Each row is a point on a tangle of strands that fork and nearly touch. The rows are in no order.
In the rows, zero is written as 128.
Points whose rows are less than 98.1 apart are linked; no others are. Some points are linked to none.
feto: [160 106 124 122 157 171 122 169 164  94 149 117  90 125 104 131 170 132
  83 146 108  92 123]
nuda: [ 85 117 141 129 122 135 162 128  69 160 123 151  81 173 102 120 136 184
 157 147 153 154 183]
Nisub: [126 124 132  97 124 147 129 122 155  76 174  79 126 109 167  79 147 113
 134 106 118 111 163]
fige: [180 103 136 153 159 127 159 148 186  67 147  77 179  78  96 137 107 137
 124 131 166 147 114]
sonef: [139 132 131 149 161 160 128 155 152  86 163 114  97 119 149 100 159 115
  75 123 103  91 110]
tev: [120 123 113 123 129 138 150 171 132 120 120 136  76 141 108 120 151 110
 105 131 121 137 107]
Mili: [188  94 136 100 143 155 124 146 179  85 153 105 112  95  92 123 175 126
 118 161  95  84 137]
mupo: [ 63 158 122 114 133 109 147 140 106 196 119 158  78 157 161  96 132 126
 127 114 145 161 147]
Seg: [140  94 136 157 132 133 158 142  95 134 118 149 152 132  58 183 121 175
 151 165 149 122 139]
Mapez: [137 159 108  84  67 119  81  93 137 111 123 116 150 118 153 139 128  72
 146  96 111 119  98]
Tif: [ 33 189 149 141 121 114 146  97 100 160 109 176 115 188 146 117 134 124
 136 111 160 186  70]
biza: [122 132 112  99 158 124  77 123 134 196 123 129 128 108 204  96 105 107
 132 113 105 107 197]
faza: [101 142 124 100 112 178 119 141 145  46 170 104 112 160 131  97 159 109
 112  99 129 129  99]
vapa: [122 190 138 136 103  99  94  66 105 207  93 172  94 144 179 143 148 111
 115 118  78 108 111]
Baz: [134 146 142 174 144 139 152 126 120  68 164 122 116 122 145 106 172 122
  95 132  81  94  77]
Fefa: [167  73  90  98 141 102 122 157 148 168 100 117 154 102  97 149 101 130
 150 166 127 139 166]
des: [122 180 122 117  70  61  86  57 116 222  81 159 120 146 187 138 115 106
 141 115  97 136 122]
riv: [157 105 119 140 199 140 110 166 149 163 123 131 123  92 145 130 109 118
  92 135 116 101 145]
kezaf: [152 166 128 118  86 129  88  80 126 124 124 130 126 123 162 145 149  83
 118 106  82  91 105]
gup: [210  90 136 106 135 146 148 159 211  70 148  96 103 100  56 130 174 141
  93 164 119 102 122]
zigov: [131 162 140 130 103 153  74  82 114 113 130 148 179 155 139 177 116 119
 126 103 131  91 107]
Lif: [112 142 128  99  95 129  92  90 109 144 124 132 149 139 155 130 118 123
 161 114 123 112 163]
Ritas: [182  87 135 116 147 185 133 154 197  52 164 101 133 143  50 149 176 158
  91 151 133  95 119]
makul: [147 130 112  98 100 103  52  76 108 209  82 165 155 148 141 171 110 125
 159 139  93  99 168]
sogu: [112 144 125 148 140 136 117 124 126 113 150 119 166 120 164 125 118 106
 113 101 135 116  99]
Bipuf: [145  97 107 146 187 130 131 172 146 164 113 120 135 102 130 129  81 137
  92 133 160 139 162]
liro: [100 151 131  92  89 162 105 103 134  64 170  94 124 142 166  91 153 104
 135  80 126 124 141]
fidab: [189  79 129 118 140 150 149 153 209  60 150  76 167 103  61 135 117 160
 120 134 178 152 149]
kibeb: [156 114 127 147 147 138 163 166 177  60 147  83 127  98 107 109 123 128
 103 125 157 150 103]
dak: [ 81 180 132 121  76  81 126  77  98 146 117 132 153 150 160 122 112 115
 170  94 149 173 102]
Goman: [ 56 149 141 121 123 137 143 125  85 173 127 152 102 178 138 105 125 154
 146 120 166 156 159]
gemod: [ 88 157 131 116  79 163 112 119 128  40 153 119 140 167 121 123 155 102
 132  92 132 145  75]
fatof: [ 60 182 152 122 101 168  87  84  92 102 133 162 128 213 138 143 147 131
 116  93 141 131 103]
gomi: [177  93 111 149 139 122 165 190 198 103 104 113  68 105  73 117  86 140
  74 146 166 158 121]
gog: [116 139 150 172 118 107 155 112  74 155 111 173 133 137 104 171 142 140
 147 156 109 115  85]
lebav: [158 115 108  93 120 152  88 139 147 123 129 139 176 135  85 193 139 106
 136 139 123  99 113]
tuz: [139  97 138 147 138 171 155 144 121  67 153 111 134 139  80 132 128 175
 124 138 154 127 155]
Bogol: [ 90 137 130 139 137 114 152 130 118 120 156  94 135 114 180  79  99 119
 142 100 161 162 145]
sumol: [101 138  91 119 115  84 155 164 131 173 107 126 110 117 142 107 114  96
 144 117 135 182 112]
Geb: [122 132 124 151 122 140 161 153 129  52 141 129 107 141  96 124 165 119
 107 128 120 148  51]
vigim: [ 95 150 158 176 123  88 185 108  64 143 113 177  99 134 114 134 156 151
 149 157 109 149  82]
tozef: [ 59 167 146 135 123 124 139 111 105 119 144 118 138 149 179  93 113 124
 137  84 165 170 120]
bobad: [169 113 122 121 148 149  86 121 148 128 134 127 181 101 125 173 129 108
 122 135 108  76 106]
fazat: [159 131 114  89 100 122 101 105 167 104 142  93 168  96 143 132 132  77
 142 113 112 100 111]
gamod: [124 119 122 122  98 139 168 155 146  53 138  98 152 134  75 134 128 122
 155 118 158 181  80]
Gekap: [192  84 133  95 157 151 103 140 170 140 136 121 104  86 103 130 161 127
 121 175  69  68 170]
veli: [ 67 156 140 126 103 133 157 127  93  92 139 141  83 163 136  98 165 124
 138 110 133 164 107]
nonaf: [141 113 120  99 138 139 134 154 175  88 157  84 118  98 135 110 133 108
 119 119 137 127 132]
pega: [102 135 148 119  98 129 124  90  72 150 129 151 121 147 137 131 135 157
 177 141 111 105 177]
tuboz: [152 104 137 171 197 162 131 167 124 136 137 140 110 124 118 144 126 151
  80 152 115  90 128]
kofab: [109 154 156 119 123 122 106  76  94 184 132 134  93 122 200  89 133 134
 142 111  86  91 184]
gimif: [188  88 112 116 158 132 138 184 198 115 110 101 113  90  96 125 106 129
  93 148 150 143 144]
Gabik: [169 103 100  87 114  94 115 120 158 145 120 101 176  77 133 130 111  93
 168 135 109 122 136]
Putib: [ 44 174 159 143 119 145 118 101  89 107 129 162 127 197 135 133 135 130
 128 105 159 169  76]
suzo: [123 117 123 159 153  89 148 132 119 169 128 107 185  83 164 118  73 123
 156 128 150 144 140]
rekad: [180  77 134 132 182 141 144 161 177 105 140  95  88  84 116  90 113 167
  94 149 132 109 205]
pif: [140 119 136 153 130 114 176 142 117 112 144 109  98  89 129  95 134 139
 132 139 114 135 139]
pev: [133 121  97 110  93  78 142 133 124 144 112 111 185 107 111 153 103 110
 183 129 142 162 107]
bimef: [130 174 154 160 100 100 114  76  78 164 106 182 138 146 133 175 141 119
 136 134 101 103  76]
liba: [101 149 126 106 100 175  89 110 101 104 142 154 147 187 113 170 146 120
 123 109 137 112 112]
Nupo: [153  99 123 163 165 170 157 175 161  79 119 128  53 146  81 108 123 162
  43 138 154 128 126]
Rim: [130 136 119 119 133  98  76  94 118 210 101 137 150 103 196 116  95 113
 142 123 102 100 164]
pipum: [144  91 134 133 170 144 153 154 162 101 148  87 102  97 132  82  91 165
 103 126 162 140 205]
dop: [ 78 192 143 112  98 139  76  75  94 154 122 163 130 196 165 148 120 123
 126  96 140 131 124]
Pevo: [107 120 105 114 130 102 114 141 110 205 101 151 139 140 125 140 109 133
 153 142 129 144 159]
Zuku: [184  82 112  90 125 132 136 169 204 100 124  97 146 100  52 147 125 131
 126 153 162 158 132]
mim: [121 149 163 203 152 117 174 105  88  98 148 127 132 110 152 112 151 146
 123 131 103 108  90]
gupok: [142 157 128 120  66  75  80  52  94 218  78 159 145 145 155 157 119 129
 166 139  88 110 142]
zilu: [117 138 153 196 166 142 156 136  87 111 141 145 134 133 126 138 138 163
  97 140 134 116 102]
Rodav: [104 162 119  86  78 106  87  84 101 172 106 155 133 167 152 151 122 109
 152 106 126 133 135]
kot: [159  96 122 155 118  85 177 143 100 146 107 131 155  97  77 170 116 149
 166 167 131 140 125]
sev: [123 101 126 152 155 193 146 162 142  49 138 118  83 184  70 115 137 168
  64 128 154 132 112]
puza: [ 72 190 127 108  90 116 105  97 121 132 122 131 140 154 192 112 114  91
 138  71 147 161 111]
Vebi: [106 119 127 132 168 144 145 162 135 125 155  89 112 117 170  84 100 140
 114 103 160 147 175]
vude: [151 145 134 137 131 143  67  98 111 154 115 153 177 130 142 182 116 117
 122 122 102  73 109]
kig: [164 120 122 117 115  98  68  68 126 194  88 135 177  96 161 149  98 107
 158 128  85  86 154]
Sizu: [ 79 167 134 113 117 104 122  94 104 198 127 149  94 150 193  90 126 132
 144 105 117 129 169]
Vis: [111 144 108 148 135  67 141 130 125 189 108 125 151  99 171 113  94 102
 139 110 133 156 108]
Koru: [116 108 116 113 149 144 101 157 109 173 110 157 135 159 102 168 116 141
 129 143 144 120 143]
tadar: [ 70 192 159 158 115  94 155  91  91 155 115 177 107 158 169 115 152 119
 132 112 122 156  69]
pud: [144 115 138 175 168 136 133 151 107 133 132 141 151 120 113 162 126 142
 107 145 121 102 107]
Dev: [199  71 125  86 177 137 108 155 186 146 127 109 110  69 115  99 134 131
 124 178  97 108 207]
patig: [ 96 136  84  99  92  67 121 140 123 206  95 143 130 145 138 133 110 104
 172 128 131 168 126]
Viri: [151  88 136 138 164 203 129 153 163  40 160 118 112 169  65 131 155 176
  77 143 149 103 128]
Fuvi: [132 116 114 142 118 131 181 178 156  48 123 107  82 128  67 108 146 116
  93 131 143 182  53]
Gimi: [109 108 154 163 146 154 171 144  76 125 121 154  85 177  81 133 136 192
 118 152 152 142 151]
Duvef: [139 164 119 129 114 100  98 103 118 176 109 146 118 109 174 135 141  87
 113 112  77 101  95]
nur: [184  69  92  82 145  92 102 131 174 169 102 109 194  69 125 131 104 109
 169 167 113 125 170]
bel: [103 141 121 115  75  93 137 105 106 118 126 121 185 133 123 145 111 115
 189 111 151 164 110]
ruk: [128 133 108 134 125 116 178 178 158  76 135  94  98 102 120  96 131  89
 111 115 138 173  83]
fov: [139  98 106  71 132 168  70 143 136 150 119 154 165 159  87 178 122 119
 138 135 136 112 157]
lopu: [ 93 130 157 110  87 139 141  94  71 121 155 138  79 147 133 102 167 159
 167 137 107 109 189]
vupa: [108 103 150 163 139 164 147 141  74 115 130 154 144 176  68 170 126 186
 137 149 162 124 140]
nesas: [130 131 117 135 109 132 142 145 132  87 133 123 146 132  99 155 135 106
 136 131 131 139  69]
gola: [161  97 110 135 108  67 155 126 110 169 106 124 182  81 110 154 108 125
 181 155 121 133 116]
nisa: [178  83 131 131 185 124 134 153 164 144 132  97 109  53 146  89 107 140
 119 155  99 110 190]
dedor: [ 67 169 168 182 131  88 186 101  76 126 116 164 102 135 147 104 166 143
 136 125 127 168  79]
feri: [143 101 107 124 172 124 110 155 142 164 124 109 181  88 152 124  76 129
 129 128 156 134 166]
seve: [160  88 115 142 147 135 166 179 150 115 108 131  43 125  83 103 109 159
  81 144 146 142 155]
Rol: [110 160 158 137 124 136 121  84 107 121 155 119 111 106 202  86 138 120
 128 103  97  82 157]

Follow the links from the first point to the second, and from the first to the third. Name the last point that the two ways share.
Bipuf; nisa; faza | Mili
tadar; Mili; lopu | fatof
nonaf; Baz; Vebi | Mili
gup; gamod; faza | kibeb
vigim; sonef; Lif | fatof

A fork is a point with three links. Follow the links from the first point to the second and name the forks in between, in order.
nisa; bobad | Mili
Gekap; faza | Mili, kibeb
Rodav; riv | fatof
ruk; bel | kibeb, Mili
Viri; Fuvi | kibeb
dop; Ritas | fatof, Mili

A fork is a point with three links, a tip a point with one. Leave the first point through the second and follow the links. Name the first fork or tip that comes.
tozef; Bogol | Mili
Baz; mim | fatof
pipum; Vebi | Rol
Fefa; nur | biza
biza; Rim | Fefa
gup; Ritas | kibeb
